Each row is a point on a landscape with many peaks, with its height.
From any point a climber steps to the highest of the 2 points nearest to it. It stops when none of these is higher. Distance is the straight distance between rows; heights are no part of it.
j957 h=2.33: [ 20  48 -21  37   5 -49 -43   9 -46  37 -11  16 -24  27 -56   8  91 -53
  23 -27 -28]
j365 h=2.58: [ 20  12 -10  31   4 -37 -21  10 -24  61   9  48 -11  19 -28   1  66 -25
  22  -5 -25]
j180 h=2.82: [-28  28  -5 -46   7   6 -10  17  -5 -37 -39 -64 -18 -13 -32  -4  21 -20
 -25  -5 -12]
j387 h=6.28: [-19  -4 -10 -62   0   4   9  41  27 -19 -43 -13  35 -15  20 -28 -32  14
 -42  16  -4]
j711 h=6.18: [-37 -55 -14  -3 -45 -27  31 -17  29 -29  14 -28  -8  25  58   1  37 -33
  32 -19  35]
j740 h=4.61: [-18 -24 -16 -21  -7  23  43  -4  25 -83   3 -50 -31  21  62  14  -2  -1
  27 -17   8]
j115 h=2.38: [ 36  28 -22 -40  55  -3 -12  76 -31  16  -3  57  60 -23  35 -40 -30   5
 -36 -29 -19]
j866 h=2.09: [  5  31 -14  51   4 -49 -16 -14 -15   6  12   0 -24  33 -47  31  82 -21
  34 -18 -31]
j800 h=3.12: [ -5  39 -14   8 -20 -29 -22  44   8  35 -41  -3  33 -13 -51 -24   0 -18
 -34  16  -1]
j582 h=6.77: [ 36  26  -8  26   6  18 -47  -7 -91 -25 -36 -44 -52 -23  -1  13   0 -77
 -29 -30  34]
j755 h=3.25: [  5   4  -1  73 -32 -43  -5   0   7  46  -2  37  28  -7 -36  -7  -6  22
   0  42   7]
j232 h=0.32: [-13  -6  19  24   1  15 -13 -81 -16 -64   8 -88 -38  12 -14  58 -44  -2
  10  -7  24]
j656 h=2.10: [ 33  -5 -10 -27  46  -1  36  26  21   5  56  62  14  20  39  -2  35  19
  29 -25 -39]
j401 h=3.38: [-43  17 -14 -30   2   0  -1  -9   6 -79 -28 -87 -25  10  -4  19  17 -32
  -7 -13   9]
j451 h=7.32: [  9  13  13 -16 -13  10 -31  10 -40  30 -41 -14   4 -27 -23  -8 -23 -25
 -49  18   9]
j49 h=5.21: [  5  -2 -15  27   2  17  22 -11  -2 -60  12 -29 -37  26  46  27   4   4
  24 -17  -3]
j223 h=5.42: [-37 -37  -3 -10 -25 -13  13 -31  -7   6  25 -19 -35  29  36  10  54 -52
  39 -26  26]
j996 h=1.97: [ 23  22 -37 -11  24 -10  33  47  29 -52   9  14  -5  33  41  -1  64   4
  23 -41 -44]
j121 h=2.22: [  9 -22  27  11  13   9   9 -24  19  -3   2  16  18 -21  -8  -3 -56  72
 -23  42  -7]
j994 h=3.11: [-36 -48  12 -10 -13  11  26 -54  22  16  77  -6 -50  34  11  21  56 -18
  81 -21   9]
j91 h=5.94: [ 30  15  34   4   8  14 -33 -17 -43  25 -31 -28  -8 -30 -57  15 -36   4
 -47  19 -16]
j278 h=0.97: [  7  -1  36 -84  21  40 -27  -4 -38  43 -23  -3  12 -37 -30 -13 -46 -10
 -62  15  -6]
j457 h=8.00: [ -6   0 -37   6 -40  -7   6  42   3 -34 -41 -15   9   6  62 -21   3 -27
  -9 -11  32]
j108 h=4.91: [ 43  32   6  41  10  -4 -43   2 -69  57 -10  21 -27 -13 -46  13  18 -33
 -20  -9 -21]
j326 h=1.28: [-13  -4  40 -72   5  14 -25 -18  -1  35 -32 -18  29 -34 -60 -14 -45  16
 -62  41 -12]
j918 h=1.98: [ 36 -27   9 -41  61   0  30   8  14  37  99  96  23  19  36  -5  43  15
  58 -37 -34]
j943 h=3.24: [  2 -22  31  40 -26   4 -14 -46 -18  26  -7   4  -3 -14  -4   8 -44  20
 -20  27  17]
j124 h=0.37: [-38 -37  21 -58   0 -22   9   4  32  68  14  41  33 -21 -23 -33  17  12
 -13  26   0]
j470 h=5.18: [ 29  31 -17  22 -43  12 -41  35 -51  15 -62   4  14 -15  16 -25 -37 -63
 -41  -4  48]
j499 h=5.86: [-47 -19 -15  19 -78 -57  -5  14  51  29 -23  -8  61  14  -9 -31  -3 -32
   4  24  57]
j509 h=4.66: [-41 -49  19 -18 -32 -17  -7 -38 -16  62  26  16 -26  14  16   1  48 -54
  34 -10  32]
j228 h=0.94: [-42 -54  45  -4 -24  -4   7 -57  21  37  27   9  -1  -3 -12   1  -1  20
  15  27  22]
j407 h=1.90: [-28 -35  51  36  -5  -8   9 -66  42  17  24  20   4 -25 -56   3 -16  70
   3  55  -3]
j347 h=3.82: [  8  15 -10  80 -55 -39 -31   5 -19  43 -25  11  26   2 -21  -5 -27 -21
 -12  20  35]
j566 h=3.92: [ 23  80 -39  62 -13 -39 -51  49 -27  18 -47  -6  12   4 -63 -16  39 -48
 -10 -19  -4]
j618 h=5.23: [-31  -9 -34   6 -62 -57  15  53  68   0 -26  -4  53  15   2 -41  18 -11
  -7  12  22]
j864 h=1.80: [  6  -5  15  31  13   3  22 -25  35 -47  -2 -24  -3  -7 -16  20 -42  70
   0  31 -26]
j31 h=2.86: [ 14   2   1  46   3 -41  -4   1   6  46  15  57  10  -2 -30  -1  40  19
  12  19 -22]
j589 h=2.65: [ -2 -17  23  -3  -1   4   0  -7  -1  38  -1  28   8 -18  -5  -6 -26  28
 -19  27  -4]
j831 h=0.39: [ -7 -21  25  -8 -14  39  -3 -63 -21 -40  -8 -56 -33   6  20  24 -51   0
   1  13  25]
j677 h=1.08: [-29  -3  -5  19 -24 -23   8  -8  28 -41 -24 -47  11   5   0   8 -14  22
 -11  18   4]
j771 h=6.36: [ 47  19   4   9   5  47 -30  -5 -74 -15 -39 -24 -37 -27  18  13 -37 -36
 -39  -6  10]
j291 h=3.33: [  7  25   9 -28  58  21  25  -2  24 -12  49   6 -15   0 -56  27  13  51
  29   3 -62]
j52 h=3.10: [ 55  17  -8 -13  68  54  30  17 -14 -28  58  42  -9  11  58  22 -31  41
  33 -33 -34]
j873 h=6.84: [-44   6 -34  39 -60 -73 -26  11  24  16 -28 -32  38  18 -23  -7  22 -55
   6  -5  51]
j703 h=1.20: [-32  20 -14  10  25 -17 -17 -43 -20 -51   7 -86 -48  15 -47  58  39 -40
  23 -35   6]
j870 h=2.49: [ -4  18 -11  12   7 -25  15  14  24 -12   2  -4   0  12 -19   1  39  24
   4  11 -33]
j906 h=2.01: [  3 -58  27 -33  25  56  41 -23  25  -7  56  38   1   2  71  -3 -57  53
  31  -9  13]
j851 h=2.89: [ -7  -3  26  16  38  12  33 -35  44 -11  61  12 -20  -1 -55  32  24  66
  47  23 -39]
j587 h=7.04: [ 26  67 -48  -7   8  18 -28  80 -31 -43 -65 -10  -2 -19  22 -39  15 -39
 -37 -38   9]
j759 h=4.07: [-11 -49   5  39 -33 -36   1 -37  -6  57  45  42 -21  24  23   1  58 -29
  49 -11  21]
j810 h=6.46: [ 28  43 -33  -6  20  28  -4  54 -30 -49 -35 -10 -23   2  40 -14  21 -24
 -19 -38 -13]
j917 h=5.97: [-35  21 -26  -7 -61 -29 -42  13  -2  -9 -58 -51  46   2 -27 -22 -16 -71
 -36  16  72]
j55 h=4.04: [ 19 -27  42  20  -2  42  -8 -41 -41  30  12  31 -20  -8  30  10 -57  18
  -7  12  16]
j350 h=5.68: [ 36  26   0  33  10  13 -36  -5 -83  22 -15  -7 -48  -4  -6  14  16 -54
  -8 -26  -1]
j443 h=3.53: [  2  73 -37  57 -38 -36 -32  62  14  15 -58 -23  42   6 -58 -30   2 -35
 -23   1  16]
j383 h=2.79: [  7  26 -15  -2  10 -10 -11  41  -4  11 -24   9  14  -9 -18 -12  18   0
 -26  -3 -23]
j472 h=0.62: [-40 -59  24  -3 -26 -36  11 -30  41  63  25  41  23 -11 -23 -24  32  14
   9  32  16]
j899 h=1.52: [ 25 -24   3  33   0  36  38 -21  10 -28  48  30 -33  24  69  25  -5  35
  51 -15  -7]
j471 h=7.02: [-20 -36 -32  13 -54 -14  19   1  10 -53 -16 -33  -5  22  86  -3   4 -31
  12 -13  58]
j775 h=2.37: [-14 -57  41  -2  -2  37  29 -49  33  -5  29  23   0  -3  31  -2 -49  60
  12  23  13]
j372 h=2.44: [ -1 -15  41  41  33  10  22 -61  32  16  52  43  -8 -18 -62  17   1  76
  21  39 -31]
j940 h=4.28: [ -9 -11 -10 -21 -35 -17   5  50  37  28 -36  26  71 -14  18 -42 -48   9
 -36  32  31]
j714 h=0.70: [ 12  -4  19 -64  40  18 -13  16 -30  52  -6  37  32 -38   0 -14 -51  10
 -49   2  -8]
j488 h=6.96: [-35  25 -38 -26 -55 -22 -34  55   3  10 -59 -22  35   5  -8 -49  16 -89
 -20  -6  65]
j772 h=3.59: [-25 -49  24  41 -22 -17   4 -79  -3  29  68   8 -41  26   6  26  39 -14
  63 -16  20]
j720 h=1.70: [ 12 -31 -17 -20  13   2  64  14  64 -38  55  17  -5  31  51   0  51  25
  51 -23 -30]
j340 h=1.75: [ 13 -29   5  -5   9  39  30  -4  -1 -12  18  26  -9  -1  66   3 -37  29
  15  -6   2]
j889 h=3.88: [ 18  28  26 -30  53  60  10 -24  -1   3  44 -22 -37 -16 -63  36 -16  37
  29   4 -48]
j346 h=1.42: [-19  -7   4  51 -10 -14  18 -39  33 -68   0 -52  -8  19  -1  33 -20  46
  14  17  -4]
j445 h=2.23: [ 28  31 -32 -35  56 -29   9  84   9  -1   9  52  60   0  20 -35  17  21
 -20 -29 -38]
j728 h=4.70: [-11 -22  27 -85  35  55  15 -13  15  -8  12   0   5 -17  19  -3 -64  32
  -7  12  -6]
j161 h=1.84: [ 10   7 -25   4   8   1  44  11  45 -66  38 -14 -29  44  37  20  62  12
  55 -30 -37]
j93 h=2.13: [ 35 -23   9 -13  32  -4   7   2  -9  66  63  99   0  11  27  -8  39   5
  39 -21 -17]
j683 h=3.31: [-11 -37  15  -8 -51   0  -3 -11  16   5 -30  11  39  -9  42 -20 -63  20
 -30  36  41]
j50 h=4.74: [-19 -12 -13   7 -33 -35  13  32  59   6 -28  10  51  -9  -2 -25 -12  25
 -17  37  11]
j843 h=4.00: [ 10  -9  27 -35  43  61  21 -22   0  -4  40   6 -20 -10   6  16 -53  42
  18   3 -19]
j522 h=4.77: [ 23  16  31   5  29  34  -4 -31 -27  -4   8 -33 -34 -19 -52  29 -27  24
 -14  11 -33]
j667 h=5.10: [ 25  -9  31  18  -9  48 -23 -44 -75  22  -7  -8 -38 -14  26  19 -39 -31
 -19   3  25]
j869 h=5.46: [-24 -22  23 -83   7  27  10  -6  28 -18 -28 -26  18 -12   3 -15 -51  33
 -36  31  -2]
j10 h=7.95: [-33  24 -45  15 -52 -50 -35  38   0  11 -39 -27  21  19 -14 -23  42 -93
   8 -25  62]
j339 h=6.02: [ 16  31  -3 -20 -34  15 -53  24 -53   1 -69 -35  12 -26 -22 -25 -34 -67
 -63  12  39]
j280 h=3.81: [  1 -32  18 -29  -6   3  -1  12  21  22 -24  35  62 -26  21 -34 -76  41
 -43  38  18]
j5 h=0.76: [-22  14   6  20  18  13  -3 -64  -3 -57  23 -91 -45  14 -50  68  -1   4
  31 -13 -11]
j377 h=2.60: [ 24   8  -5 -37  56   9  12  33 -18  24  13  43  29 -19  22 -17 -20  17
 -17 -14 -27]
j296 h=3.46: [ 45   7  14   3  58  67  28 -14   2 -29  51  20 -20   0  10  29 -58  67
  40 -10 -37]
j265 h=2.74: [ -5 -22  20   4  11  19  28 -42  19  15  73  19 -39  20  -9  29  39  16
  65  -8 -16]
j834 h=0.75: [-26 -18   3  -3 -28  -3  -1 -27  -9 -41 -28 -49 -12   8  22   8 -17 -21
  -9   4  32]
j707 h=1.99: [-24 -10  14 -56  26  10  25   2  21  12  15  -4  -6  -8 -10  -5  13  15
   3   6 -26]
j785 h=1.64: [-28   1  18 -60   8  -3  -8   8   4  37 -19 -10   7 -26 -43 -12   3   0
 -33  21 -16]
j808 h=6.40: [  5  45 -34 -55   1  28 -23  75 -18 -43 -74 -20  20 -28  21 -47 -21 -29
 -58 -16  23]
j607 h=1.86: [ -6  40 -34  55  -5 -54 -30   1 -18 -11 -18 -26  -8  18 -43  19  54 -37
   7 -26  -5]
j330 h=4.45: [ 33  23 -16  55 -37  -2 -25  35 -30  43 -36  31  27 -12  10 -17 -46 -20
 -27  18  29]
j631 h=2.11: [ 31  51 -43 -17  36 -15  10  77  12 -42  -9  30  27  14  33 -17  40  16
  -9 -34 -44]
j593 h=2.83: [-11 -64  31  30 -39   3  14 -45  31  -2   2  29  24  -7  40 -16 -63  52
 -10  44  35]
j550 h=7.11: [  4  17 -22 -25 -11  12  -7  49 -10 -20 -49  -3  18 -13  36 -26 -17 -19
 -38  -6  14]
j157 h=5.82: [ 22  24 -27  36   4   6  -4  14 -33 -34 -11  -7 -34  16  34  18  23 -16
   7 -28 -10]
j395 h=2.40: [ -6  46 -15   8  19 -15  -3  16   4 -36 -24 -45 -16   4 -45  11  38   1
 -12  -8 -41]
j644 h=2.25: [  0   0  -6 -33  33 -13  29  24  42   4  29  30  10   6   0  -5  47  25
  19  -5 -40]
j933 h=2.39: [ -1 -26  20 -11  12   6  11 -17  -2  51  46  49 -24   6   5   4  32   4
  31  -5 -15]
j732 h=4.34: [ 51  65 -22  50  14 -20 -39  34 -42  38 -20  22  -1  -1 -59  -1  37 -19
 -15 -12 -38]
j166 h=4.02: [-25   8 -18 -34   5  17  23  18  24 -77 -24 -59 -18   5  25   8  -4  10
  -3  -9 -13]
j98 h=1.56: [-26  27 -23  15  13 -40 -33 -23 -35 -10 -12 -62 -33   7 -52  30  61 -63
  11 -37   8]
j985 h=1.38: [-32 -46  47  50 -31 -30  -8 -64  15  48  19  25  14 -14 -40  -3 -12  29
  -5  48  26]
j652 h=1.55: [  8 -36   5  10   6  27  56 -21  56 -37  74  17 -24  29  45  20  19  44
  72 -13 -17]
j275 h=2.85: [ 47  17  -9 -31  69  43  13  34 -31 -17  19  32   6 -12  46   1 -44  25
 -12 -25 -34]

Two climbers start at each pair of points below. Name the first point that both come to, or write never.
j899 and j720: never
j395 and j383: never
j652 and j228: never
j918 and j275: j457

Call two points neighbours if one is among the 2 nearest of the other. Go from one point of each pair to the other, from neighbour to neighbour, staying as high as possible. Name the lowest point that can't be avoided.
j10 and j870: j899
j457 and j587: j808
j587 and j870: j395
j451 and j457: j124
